Each row is a point on a tangle of strands that fork and nearly touch. The rows are in no order.
Two points are linked if the straight distance between their rows is under 87.8. Some points are linked to none.
Setom: [ 39 -11  13  -2  30 -16   4  28  31  14  -5  13  -5  49  53   5   7  -4
   4 -10  32  12 -27 -32   9  -1 -14   3  -1]
kuzeg: [-39  33 -22  12 -14 -26 -18 -17 -21 -13  23  18  11 -15 -38 -21   7  -7
 -20   8 -32  16  19  14  13 -23  36   6   8]
Tigul: [-13  23  -9  30  11  19 -15  10  24  14 -18  27  18 -30 -36  -5 -21  -7
  10   3  -9  43  24  34  -2  -5  13  24  21]
Sed: [ -3   9  23 -19  -1 -42 -22   4  -6  24  36   6 -11  11  28  -1 -24 -10
 -11  -1  38   5  -8 -36 -21  -7 -15 -40 -28]
Lubam: [ -3   6  16 -18 -14 -20 -22  -6  -7   6  53  25   4 -22 -23 -15 -10 -31
 -17 -21  13   1  -6 -26   2 -24 -24  -8   5]
zirul: [  2   6  -5 -49  33  14  16  -5 -26 -10 -11  -4 -12  31  44  -3  -1   8
 -22 -40 -13  -8  13  16  24 -11  -3  74  31]
neb: [ -3  21  29 -12  14  10 -19  16  12  30   3  33  -8  -2  36  -2 -33 -19
 -18 -15  36  35  13  -7  -2  -5 -23   9  -9]
Pago: [  0 -24  -9  -8  11 -27  11  26 -54  -7  11   7 -33  -6  38  -3  48  -9
 -16  -5 -17 -24  21  -8   2 -11  17  30  15]
gaz: [ -1 -17 -10  24 -29  13 -24   3  19  -3  31  -3  16 -37 -61 -18  10 -11
  15   2 -19 -16 -24  -8   0   1  -5 -35  16]
Gebo: [ -3  -6 -30 -32   6  23  27 -18 -13 -11  -8 -62 -14  33 -11   4 -11  31
 -19 -23 -29 -14  -2  25 -26  23 -12  16  19]
mos: [ 51 -20  10 -10  17   8  42 -11  -3 -33 -16   3   2   2  -4  11  23  15
  -3 -21  22 -30  38  17  12 -21  -8  41  25]
Toge: [  1   3   4  -4 -13 -40 -36  -7   1  -1  51  11  21 -14 -30 -22   1 -22
   3  -3   2 -11 -27 -35  15 -23   8 -33  -4]
muv: [ -9 -16 -20  -8 -37  29  17 -10  -9 -14  -2 -25  -2 -16 -15   1  38  -1
  12  16 -36 -24 -26   6   8  19  -2  -4  11]
Fev: [-29  18 -11 -31 -30  21   7 -32   9   0   9 -38 -12   8 -30   4 -30  22
 -21   1  -8  13   2  17 -38  25 -30 -26  -8]
keka: [ -5   3 -18  20   1  -5 -26  19 -53  13  14 -25  17 -57 -24  -3 -15  -5
  17   6 -30  -9  19   9  -3   8  24  16   5]
Nal: [ 15   5   7 -45  26  -4  10   0 -26  -3  16  -2 -17  33  34  -1 -10   4
 -31 -39   5  -6   8  -8  13 -17 -16  45  19]
Bati: [-21  33 -11  22   7 -12 -21  -6  -6  -3  10  28  28 -32 -52 -15 -15  -8
   6   0 -18  24  34  27  14 -24  33  30  21]
sosig: [-20  17 -12  -5 -13 -15  -8 -10 -23 -12 -17 -40  -2   5  16  19 -14  30
  18  24 -19  -8  -6   6   1  30  16  -6 -28]
Larek: [-26 -15  14  -8 -16  30  12 -11   0  23  27  49 -24 -32   6 -17   9 -36
 -36 -21   3  18  59  24 -19 -10 -30  19  20]
Nem: [-45   0 -11  -1 -38  53  20 -20   0   6 -43 -19 -16 -10  11  10   8   8
  -1  31 -18  -1  -2  35 -12  35   6 -17 -21]
laz: [  9 -10   6  32  -7   6 -22  15  31  13 -14  19  21 -24 -10  -7  11 -21
  35  17  -3   1 -37 -20  17   1  10 -25  -6]
Nured: [ 61 -28  25 -24  11  24  40  -2  -1 -31 -12  20  13  -6  16  14  34   0
  15 -20  30 -27  12  -2  33 -18 -22  47  15]
valus: [-32  16  30   4 -18  -1 -21   0 -24  21 -27  14 -12 -31  30  10 -20 -16
   8  27  16  -5  13 -10   3   1  17 -20 -50]
Lali: [  1  -9  15  -7 -37 -35 -15 -21  24 -22  31  20  14  -6 -31 -14  27 -18
   0   1  17 -23 -35 -31  20 -29  -1 -39  -7]
Kud: [ -5 -15 -20  -7   9 -40  28   6 -38 -29   6 -11 -36  39  21  -1  45  17
 -28  -1 -16 -26  13   0  -4 -15  21  11  10]
bip: [ -6  40  -5 -24   9  -7  -9 -20  -8 -18  -6 -16   9  22  -7   2 -34  17
  -9 -11   0  14  10  11  16 -17   6  27   1]
dab: [-18   1 -11 -24 -22  55  28 -19  26  -4 -20 -27 -10  12  -7   5 -11  18
 -10  -3   6  13   9  33 -18  21 -37  -2   3]
kufek: [ 30 -15  -9  -5  27   6  44  -7   1 -33 -29 -16 -14  35   9  10  18  29
 -26 -22   9 -19  48  35   0 -17   5  45  34]
rivu: [-34  27 -31 -11 -10 -15 -13 -18 -45 -17  15 -11  -4 -11 -18 -17  14  -2
 -26  -1 -59  11   7  15   4   9  34  17   5]
buvu: [-43  -6 -11  30 -29 -15 -15 -17   5   6   6 -10  -9   1 -11   7   8   9
   7  40 -32 -13 -19 -11 -23  33  23 -67 -30]
tak: [ 34  20   6   2  45 -43 -13  11  -5  -2  12   3  22  24   1  -2 -29   5
  -2 -21  20  10   3 -18  12 -28  14  12  -2]
vev: [-18  10 -27 -25  22  11  11   3 -28  -9 -30 -17 -14  17  39  -4  10  17
 -11 -14 -25  -3  10  34  21  -4  22  67  18]
sorup: [ -3 -27  -1  27  14   2 -12  55 -15  44  -1   9 -16 -12  47   2  10 -26
  15   8  -5   0 -21 -19   0  14   6  -3   0]
Simi: [ 30  -2  10  27  22 -37 -26  11  17  -1  34  31  33 -31 -50 -16 -11  -8
   6 -14  21   8  14 -11  -3 -30   9 -10   8]
nazuz: [ 19 -24   9  -4   8 -11   2  30  20  28  14  -1 -12  40  49   7  11 -11
  14   0  17 -10 -53 -44   2  14 -22 -24  -5]
savaf: [ -1 -18   8  28   0  48   8  24  26  34 -24  32  -2 -16   8   0   2 -26
   3   8  11  18  -5  11  -5   4  -9  -8   5]
naze: [ -6 -28 -12  14   8 -14   0  43 -37  27  22  12 -31 -15  33  -5  27 -19
 -15  -1  -8  -4  10  -8 -16   4   6   5  15]
pif: [  5 -19 -16  -6 -32  34  32  -9  28 -21 -11  -7  -1  25 -10   5  41   0
   7  11 -12 -12 -38   4  22   5 -16  -5  20]
Vulis: [ 32  -6   8 -21  28  -5  12  24   3  -5   1  12 -14  40  53   6   8   2
 -15 -19  27   0  -1 -12  21 -13 -11  33  14]
Bag: [-16   4 -37 -16   8  11  18  -8 -20 -17 -23 -44 -13  26   4   0   7  29
 -15  -8 -37  -8   2  31  -1  13  20  30  16]
bos: [  2  20  18 -28  -7  -8  -9 -25   5  -6  35  33   5  -4 -19 -11 -17 -21
 -17 -31  16  13  15  -7  17 -30 -31  25  14]
ruze: [ 11 -19 -22 -17   7   2  16  -7 -19 -11  26 -46 -15  30 -28  -2   5  15
 -23 -23 -35 -26 -14  -3 -26  11 -10  -9  28]
Nosep: [ 17  28  26 -15  18  -5 -23  -2  28  16  19  41  20  -2  -4  -8 -33 -25
  -5 -28  26  38   1 -16  17 -21 -22  24   9]
nimuz: [ 30  10  10  17  37  16  -3  19  18  13 -23  31  23 -27  -7   2 -18   3
  15 -12  14  40  24  22   0   4   2  45  16]
lev: [ 15 -10  -8 -10   7 -26  37  -9 -21 -41 -17 -24 -25  41  19  14  25  36
 -18  -4  14 -31  32   9  -2 -20   8  15   4]
neveg: [-52  -2  -6   7 -34  10  22 -29   2 -12 -38 -16 -33  12   8  18  12  28
  -8  41 -11 -11  15  25 -29  28  15 -40 -34]
Lov: [ 43 -30  25  27  14  58  35   1  44   3 -23  43  19 -31 -11   1  13  -3
   9  -1  31  30  24  27 -14   8 -27  23   9]
vun: [ -9   3  33   5   1 -14 -17  12   9  40   8  36 -22   2  35  -4 -19 -24
 -28   1  43  14  11 -21 -19  -9  -9 -33 -25]
Bir: [ 21  42   7 -11  40 -13 -10 -10   0 -18 -21  -4  29  17  -7   6 -34  14
   9 -18   6  19   2   0  25 -24  16  44   3]
bizab: [ 32  -7  18 -32  -4  33  21 -11   3 -12   3  22  17 -18  -3   3   8 -18
  17 -20  13 -10  -3  -5  36 -14 -33  46  18]
lupu: [-53  23  11  -2 -10 -47 -26 -30 -18   6   3   3  -7  23  43  16  -6   4
   6  36 -11  -3 -18 -25   1  22  29 -40 -57]
beg: [-13  -2 -33  -4  -1 -10   2  -1 -40 -14  -7 -51 -10  11   7   8   8  29
   3   9 -43 -20  -5  11  -5  26  26   9  -4]
sato: [-27  39 -18 -24  -5  -6   0 -34   2 -16  10 -28  -1  32 -32  -5 -35  26
 -30 -11 -11  21   6  22 -15  -1  -7  -3   0]
Lefor: [ 50  13  28  10  41 -25 -15 -13  14 -13  23  24  44 -15 -62  -9 -34   7
   6 -34  23  12  18  -6  -2 -33  -2  10   9]
rom: [  8 -20   6 -53   5  22  15  -1 -42   6  34  -5 -27 -21  26  -9  19 -23
 -24 -35  -8 -13  29  -2 -13   4 -40  33  11]
zimir: [-18  -8 -21  -1 -16  69  24   5  24  11 -37 -32  -2   3   2   8  -9  13
  18  14  -8  12 -17  37 -14  38 -16  -5   1]
bibul: [-31  -7 -17  40 -12 -13 -20  21 -15  20  -2 -23  -8 -17  -3   0  -5   6
  19  33 -22  -4  -2   0 -27  29  22 -45 -20]
viv: [ -4   6 -14  16 -13  19 -26   0  42   6  21  -9  18  -1 -48 -16 -13  -6
  12   1 -18  11 -31  -6  -2   6  -9 -32  16]
Rutu: [  6  -8 -14   9   6  33  12  20  31  13 -33 -31  -2  23  15  14 -18  25
  21   8   6  13 -22  11 -16  35 -14 -14  -7]
Bilug: [ 21 -37  10  41   0  59  26  18  30  17 -30  47  13 -49 -18   1  28 -22
  22  14  11  10   8  25  -1   4  -5   4  16]
tizit: [ 30 -16  34  38  14 -51 -13   5  34   1   3  51  11 -10  -4  -9  11 -18
  -7   1  61   8  19 -24 -13 -35   8 -36 -25]
Mobe: [ -3  20  24  -2 -19  29  -5 -18  24  -1 -21  38  18 -31 -15  -1  -7 -25
  11   6  13  19  -4   1  25 -18  -7   9  -4]
vigag: [  0  20  22   2 -10  16 -29   3  19  20 -13  36  30 -30   4  -4  -6 -39
  28  11   0  17 -39 -20  41  -6   8   7  -5]
tosaf: [ -2 -30 -14  24 -25  11   6  16 -17  -1  -2  -3  -2 -41 -12  -1  38 -14
  18  19 -20 -24  -1   2   6   5  11  -1  14]
kek: [-37  10  -2   7 -18 -53 -15 -22 -13  -9  24  -4  -6  14   4  -2  12   8
  -2  29 -14 -12 -14 -22  -7  11  23 -56 -38]
pep: [-29  -9  15  27 -30  -2  18 -24   5 -16 -50 -11 -17   1   8  28  12  21
  24  50   6 -31   9   5 -11  19  10 -46 -50]
senod: [ -7   4  15  26 -30 -12  -3 -20  12 -23 -34 -14   9 -18 -18  14   1  12
  27  36  20 -19   4  -3  -2   2   9 -43 -42]
tifi: [  8 -27   5  16  11 -21 -17  42   4  37  20   9  -7   5  37  -2   8 -25
  20   5   9  -7 -39 -39   2   9  -4 -26  -4]
gezap: [ 13  13  21  -2 -28 -26  -4 -25  -8 -35 -17 -15  17 -18 -11  13  -3  15
  26  20  24 -29  -1 -13  17 -13   4 -19 -44]
biva: [ 24 -12  -8  12  26  16  13  26 -31   3 -43 -37   0 -32  16  19 -11  22
  26   2  12 -13  43  28  -9  14  11  34  -4]
Komo: [-37  27   3 -33 -12 -27 -16 -20 -28  -7   2 -14 -13  20  49  17  -7  14
   4  21 -21  -4 -29 -22  12  30  16  -9 -41]
Timo: [ 17 -15 -18   1  12 -21  10   5   0 -13  22 -42  -9  50 -15   2  -4  31
 -11  -7  -6 -21 -12 -10 -24   3  -4 -27  10]
medi: [-10   5  -3  23 -10 -17 -24   3  31   8  -5   2  13  17   4  -5   7  -9
  27  24  -5   1 -36 -23  14   6  16 -37 -16]
minud: [-23   7  -3  24 -13  24 -13   7  35  32  -3  13   0  -1 -16 -10 -16 -18
  -6  12  -5  27 -16   5 -17   5  -5 -34   6]
kaper: [ 51 -10  16  13  31  26  15   2  30   4  -3  33  24 -16 -23   0 -10   3
   7 -25  15  25  25  17  -2   2 -23  46  32]
ner: [ 10 -11  -9   6  11 -25  -1  21 -16  12  22 -31 -18  18   2   4 -16  22
 -13  -4  14  -6  11  -5 -40  11 -10 -25  -4]
Pef: [ -1  13  12 -28 -19  51  16 -15  22 -10 -23  18  11   0  14   3   8 -17
  14   2   5  12 -25   4  39  -4 -22  23   3]
gur: [ 50   0  11  10  52 -24  -5   3  -2 -12  19  -9  31  19 -30  -5 -39  10
  -7 -37  14  -7   8 -16  -2 -27   4   4  19]
zep: [-24 -22 -18  25 -28  15 -12  11  -3  11  25   5  -3 -41 -39 -18  27 -24
  -2  11 -42  -4 -14   1 -12  10   4 -25  21]
Dud: [ 18  20  14 -18  11 -39 -12   0   1   1  20   0   3  27  13   0 -20   2
  -6  -9  35   3  -7 -26   4 -21  -7 -11 -16]
raral: [-16   5 -25   7  11 -23 -11  15 -62   6  13 -21  -6 -31  -8  -9   2  -1
 -12   1 -34  -3  31  13 -13   2  33  19   6]
lufe: [-17   3 -15   8 -25   9   2 -13  48 -11 -11   3   2  41  -1  -3  28   1
   8  21 -20   2 -49  -8  20   5   8 -24   8]
gokeg: [ 12  -5  -1  -1  10   2   4  23  10  14  -6 -30 -11  21  20  12 -28  21
  -2   0  24   8  -1   1 -27  21 -22 -16  -9]

A fork is a point with three links. Follow the links from the first point to the second and name the forks in between, in order.
sorup / bibul: Bag
Fev / buvu: zimir, Bag
Rutu / tak: zimir
sosig / neb: Bag, zimir, tak
ruze / Lali: zimir, tak

A fork is a point with three links, a tip a point with one. Leave the first point through the second and follow the links. Name the first fork or tip that comes.
naze / sorup: Bag
lufe / pif: keka
Sed / vun: Lali
Lali / Toge: tak
Bag / beg: bibul

Name the points in between on the shortest way along the links from the first point to the second, in order.
ner / Nal: Timo, ruze, Gebo, Bag, vev, zirul
sorup / savaf: naze, Pago, Kud, lev, kufek, mos, Nured, bizab, Pef, Mobe, vigag, laz, medi, lufe, pif, muv, tosaf, zep, gaz, viv, minud
buvu / gezap: kek, lupu, Komo, sosig, beg, Bag, Gebo, ruze, Timo, ner, gokeg, Rutu, zimir, Nem, neveg, pep, senod
bos / gur: Nosep, neb, vun, Sed, Dud, tak
Timo / Bir: ner, gokeg, Rutu, zimir, dab, Fev, sato, bip
